Each scene shows the same named points in several views. A view is turned or mirrored, shifted and resized as a whole, has a little noise and may leave points out.
(in the rows, 128 means zero)

Scene 1
View 1
Z_630: [128  87  94 137 103 159  69 111 145 116 143  90 112 119 132 162 136 148
  99 156 114 132]
Z_46: [118 101 114 150 116 149 155 145 101 114 139  94 135 133 106 144 146 161
 124 142 113  76]
Z_6: [119  89  93  98  68 140 135 142 168 114 155  77 140 157 113 162 147 140
 133 163 126 116]
Z_287: [129 107 106 161 148 156 145 151 104  94 134 104 122 127 117 137 152 169
 141 152 108  86]
Z_454: [122 112  87 137 150 139 101 136 123  84 156  86 121 133 150 162 166 167
 151 155 100 119]
Z_876: [126  97 109 171 133 163  84 113  97 116 130  99 112 102 127 150 136 161
  94 140 104 102]
Z_639: [110 100 109 133  80 151  78  91 103 143 145  73 105 106 138 157 125 137
  56 146 105 114]
Z_918: [126  87 119 180 120 170  87 108  93 130 123 104 117  95 111 149 122 160
  75 132 111  89]
Z_499: [105 113 107 169 154 132  84 107  71 111 149  89 139 109 146 173 157 172
 119 116  94  86]
Z_687: [109  95 121 136  85 142 167 139 105 134 141  86 148 140  94 148 138 151
 111 136 121  68]
Z_891: [133 111 106 118  85 171 160 153 129 113 138  83  80 132 117 112 133 137
  90 193 116 112]
Z_889: [126 118 102 132 133 148 166 164 112  90 148  88 114 143 126 133 161 162
 147 169 108  95]
Z_796: [102 103 104 117  85 127 114 115 116 129 159  70 140 136 132 171 147 146
 108 139 110 101]
Z_798: [140  82  95  98  56 171 143 154 187 113 138  86 102 150 101 133 131 129
 107 195 135 133]
Z_935: [118  73  99 166 114 158  20  80 127 129 137  97 131  96 131 186 127 154
  80 121 111 123]
Z_203: [138  85  83 116  98 162  84 132 177  98 147  88 106 135 129 156 143 143
 122 179 120 149]
Z_465: [133 101  83 123 113 160  57 114 149 101 149  80  84 117 156 155 144 144
 100 178 105 155]
View 2
Z_889: [133 129 131 120 116 142 126 111 143 135 142 148 155 120 147 146 140 103
 148 114 166 124]
Z_630: [133 113 111 106 113 131 137 107 125 106 137 130 142 152 140 130  76 136
 124 125 159 127]
Z_499: [139 112 150 149 146 129 135 109 114 101 149 153 128 152 145 150 120 141
 125 141 149 134]
Z_891: [112 128 110 109 100 142 137  87 150 145 132 144 156 117 140 133  93  98
 130 115 186 129]
Z_796: [144 123 124 115 126 125 132 106 101 103 144 144 150 124 146 129 103 122
 115 123 176 144]
Z_918: [110 118 128 144 120 121 156  92 123 127 145 132 126 153 121 138  83 141
 109 155 152 126]
Z_687: [129 138 128 127 115 118 141 103 105 137 151 136 154 103 128 130 126 107
 114 135 173 136]
Z_46: [129 132 133 132 118 127 138 108 123 135 149 139 149 119 132 138 132 112
 128 133 162 128]
Z_465: [134 103 110  98 115 145 130 104 142  98 128 140 142 163 154 135  66 136
 135 112 163 127]
Z_639: [124 112 120 123 125 126 146  84 113 107 138 145 135 144 142 131  63 134
 101 135 179 144]
Z_6: [148 131 105  86 103 128 128 118 112 113 142 127 167 112 140 119 108 109
 129 110 174 133]
Z_454: [147 115 131 115 126 142 122 122 135 103 140 146 145 148 155 146 122 128
 149 113 151 123]
Z_203: [142 119  99  83 100 137 128 119 132 107 133 124 158 142 144 124  83 124
 139 108 161 121]
Z_876: [121 114 132 137 124 129 145  99 131 120 142 139 130 154 134 143  95 138
 123 142 151 124]
Z_798: [128 133  90  77  84 135 135 106 136 133 133 120 169 114 134 116  85 101
 131 106 179 124]
Z_935: [135 105 120 123 127 120 147 109 106  89 143 125 126 172 132 131  64 162
 110 146 143 129]
View 3
Z_891: [153 171 133 157  90 142 144 113 121 145 159 119 118 127 175 144 114 205
  97 114 149 123]
Z_465: [105 147 185 132 117 113 104 163 137 176 103  65 108 138 162 164 138 200
 101 127 119 119]
Z_935: [ 35 160 175 102  99  92  72 150 145 136 102  77 112 182 123 182 128 184
  97  95  85  97]
Z_889: [167 150 118 137 113 118 140 111 133 147 144 139 128 119 131 161 115 182
 153 145 110 122]
Z_630: [ 93 154 167 129 101 117 102 149 141 154 115  89 115 163 143 167 130 198
 101 113 110 116]
Z_46: [130 165 109 127  94 117 127  99 132 123 149 147 129 144 120 168 106 180
 139 120 101 113]
Z_796: [ 95 159 127 117  77 132 138 106 122 138 124  96 110 173 144 183 113 198
 126 134  89 134]
Z_798: [155 156 151 175  83 167 137 142 140 163 152 121 130 179 158 138 134 225
  82 114 149 140]
Z_918: [ 70 181 144 113  99  90  84 118 135 114 134 119 120 141 131 167 108 173
 102  81 108  83]
Z_6: [138 145 134 151  77 161 147 130 138 156 136 117 127 194 138 165 130 216
 117 138 109 151]
Z_876: [ 85 168 148 111 111  87  90 125 136 128 125 109 118 131 131 169 114 173
 116 102 103  89]
Z_454: [137 134 150 121 128 104 119 141 141 168 107 101 122 127 126 176 130 179
 155 155  91 125]
Z_287: [144 155 122 126 118  98 114 116 140 134 142 148 134 120 115 164 112 171
 151 126 102 104]
Z_639: [ 60 179 156 113  81 115 112 116 117 133 122  71  97 153 170 173 112 195
  87 101 113 107]
View 4
Z_203: [121 108  75 127 139 107 124 125 111 163 111 102  80 105 155 106 129 102
 144  98 128 144]
Z_796: [113  99 119 105 169 114  98 122 111 131 133 113  87 124 145 135 120  99
 138 122 114 108]
Z_630: [134  95  72 118 136 118 122 117 108 137 132 114  96 111 156 135 121 100
 141 110 129 131]
Z_499: [131  96  98 120 185 108 127 100 114  89 143 137 104 144 135 175 111 129
 137 143 122 117]
Z_639: [135  91  91  98 133 142 106 118  99 121 159 123 116 114 155 143 120  78
 140 117 120 101]
Z_465: [135 115  47 126 140 111 131 117 100 139 136 113 100 105 150 120 130  96
 148 109 125 140]
Z_891: [101 125 121 122 142 149 155 112 114 155 121 132 113 118 146  85 123  92
 149  96 125 103]
Z_687: [102  88 158 109 159 138 122 111 128 135 116 129  92 132 151 134 109 111
 135 114 127  96]
Z_935: [159  67  59 109 126 116 107 112 106 110 149 116  99 113 165 179 111 107
 134 123 136 134]
Z_798: [103 110 112 122 125 132 132 127 117 187  99 106  82 101 160  78 128  90
 145  81 131 122]
Z_889: [ 97 129 127 137 187 116 158 105 124 137 105 135  95 138 131 107 121 128
 147 115 123 118]
Z_46: [105 100 143 123 169 128 142 105 129 129 111 135  93 138 143 133 111 126
 137 119 128 108]
Z_918: [138  77 103 114 130 146 142  98 118 110 141 142 117 127 157 164 104 113
 135 118 140 110]
Z_287: [111 112 120 138 175 120 164  97 129 122 109 142  99 141 137 131 112 139
 141 119 134 121]
View 5
Z_454: [131 128 113 153 115 123 149 115 138 120  89 144 135 116  73 138 118 121
 117 109 132 134]
Z_203: [141 133 130 155 149 163 135  73 199 154  77 177 133 151  59 111 120 151
  95 146 147 110]
Z_891: [125 138 134 152 120 155 129 145 238 160 110 187  86 131 119  57 111 153
 107 129 143 151]
Z_935: [124 133 114 136 219 118 166  67 166 166  94 145  96 124  51 133 214 120
 117 104  69  92]
Z_687: [ 94 173 130 143 136  90 150 112 210 126 117 147 117 144 163  59 118 116
 144 127 113 113]
Z_918: [100 148 113 139 182 110 165 126 194 149 118 133  77 135  98  87 198 124
 115  93  72 131]
Z_6: [129 155 138 153 135 133 135  67 208 143  85 178 146 147 114  88  86 135
 126 158 150  93]
Z_876: [111 139 111 144 164 117 159 130 177 144 112 136  88 126  84 105 182 123
 113  93  87 136]
Z_889: [114 144 121 157  86 123 141 148 176 110 105 145 127 132 119  91  90 128
 118 114 146 154]
Z_639: [135 129 124 133 189 121 149  98 204 186 107 188  70  93 104  98 177 125
 135 117  85 103]
Z_630: [134 131 123 146 172 142 147  85 190 162  90 166 107 128  65 114 159 136
 108 123 113 109]
Z_287: [101 150 113 153 108 114 151 150 168 105 111 121 121 145 107  94 128 122
 111 101 122 156]
Z_499: [113 138 103 140 146  81 168 124 127 122 113 124 106  95 100 132 168  96
 144  82  81 127]

In a view up to two points have been moved. Name them for each view, in the order of its rows, or write none.
view 1 => Z_203
view 2 => Z_918
view 3 => Z_891, Z_454
view 4 => Z_465, Z_687
view 5 => none
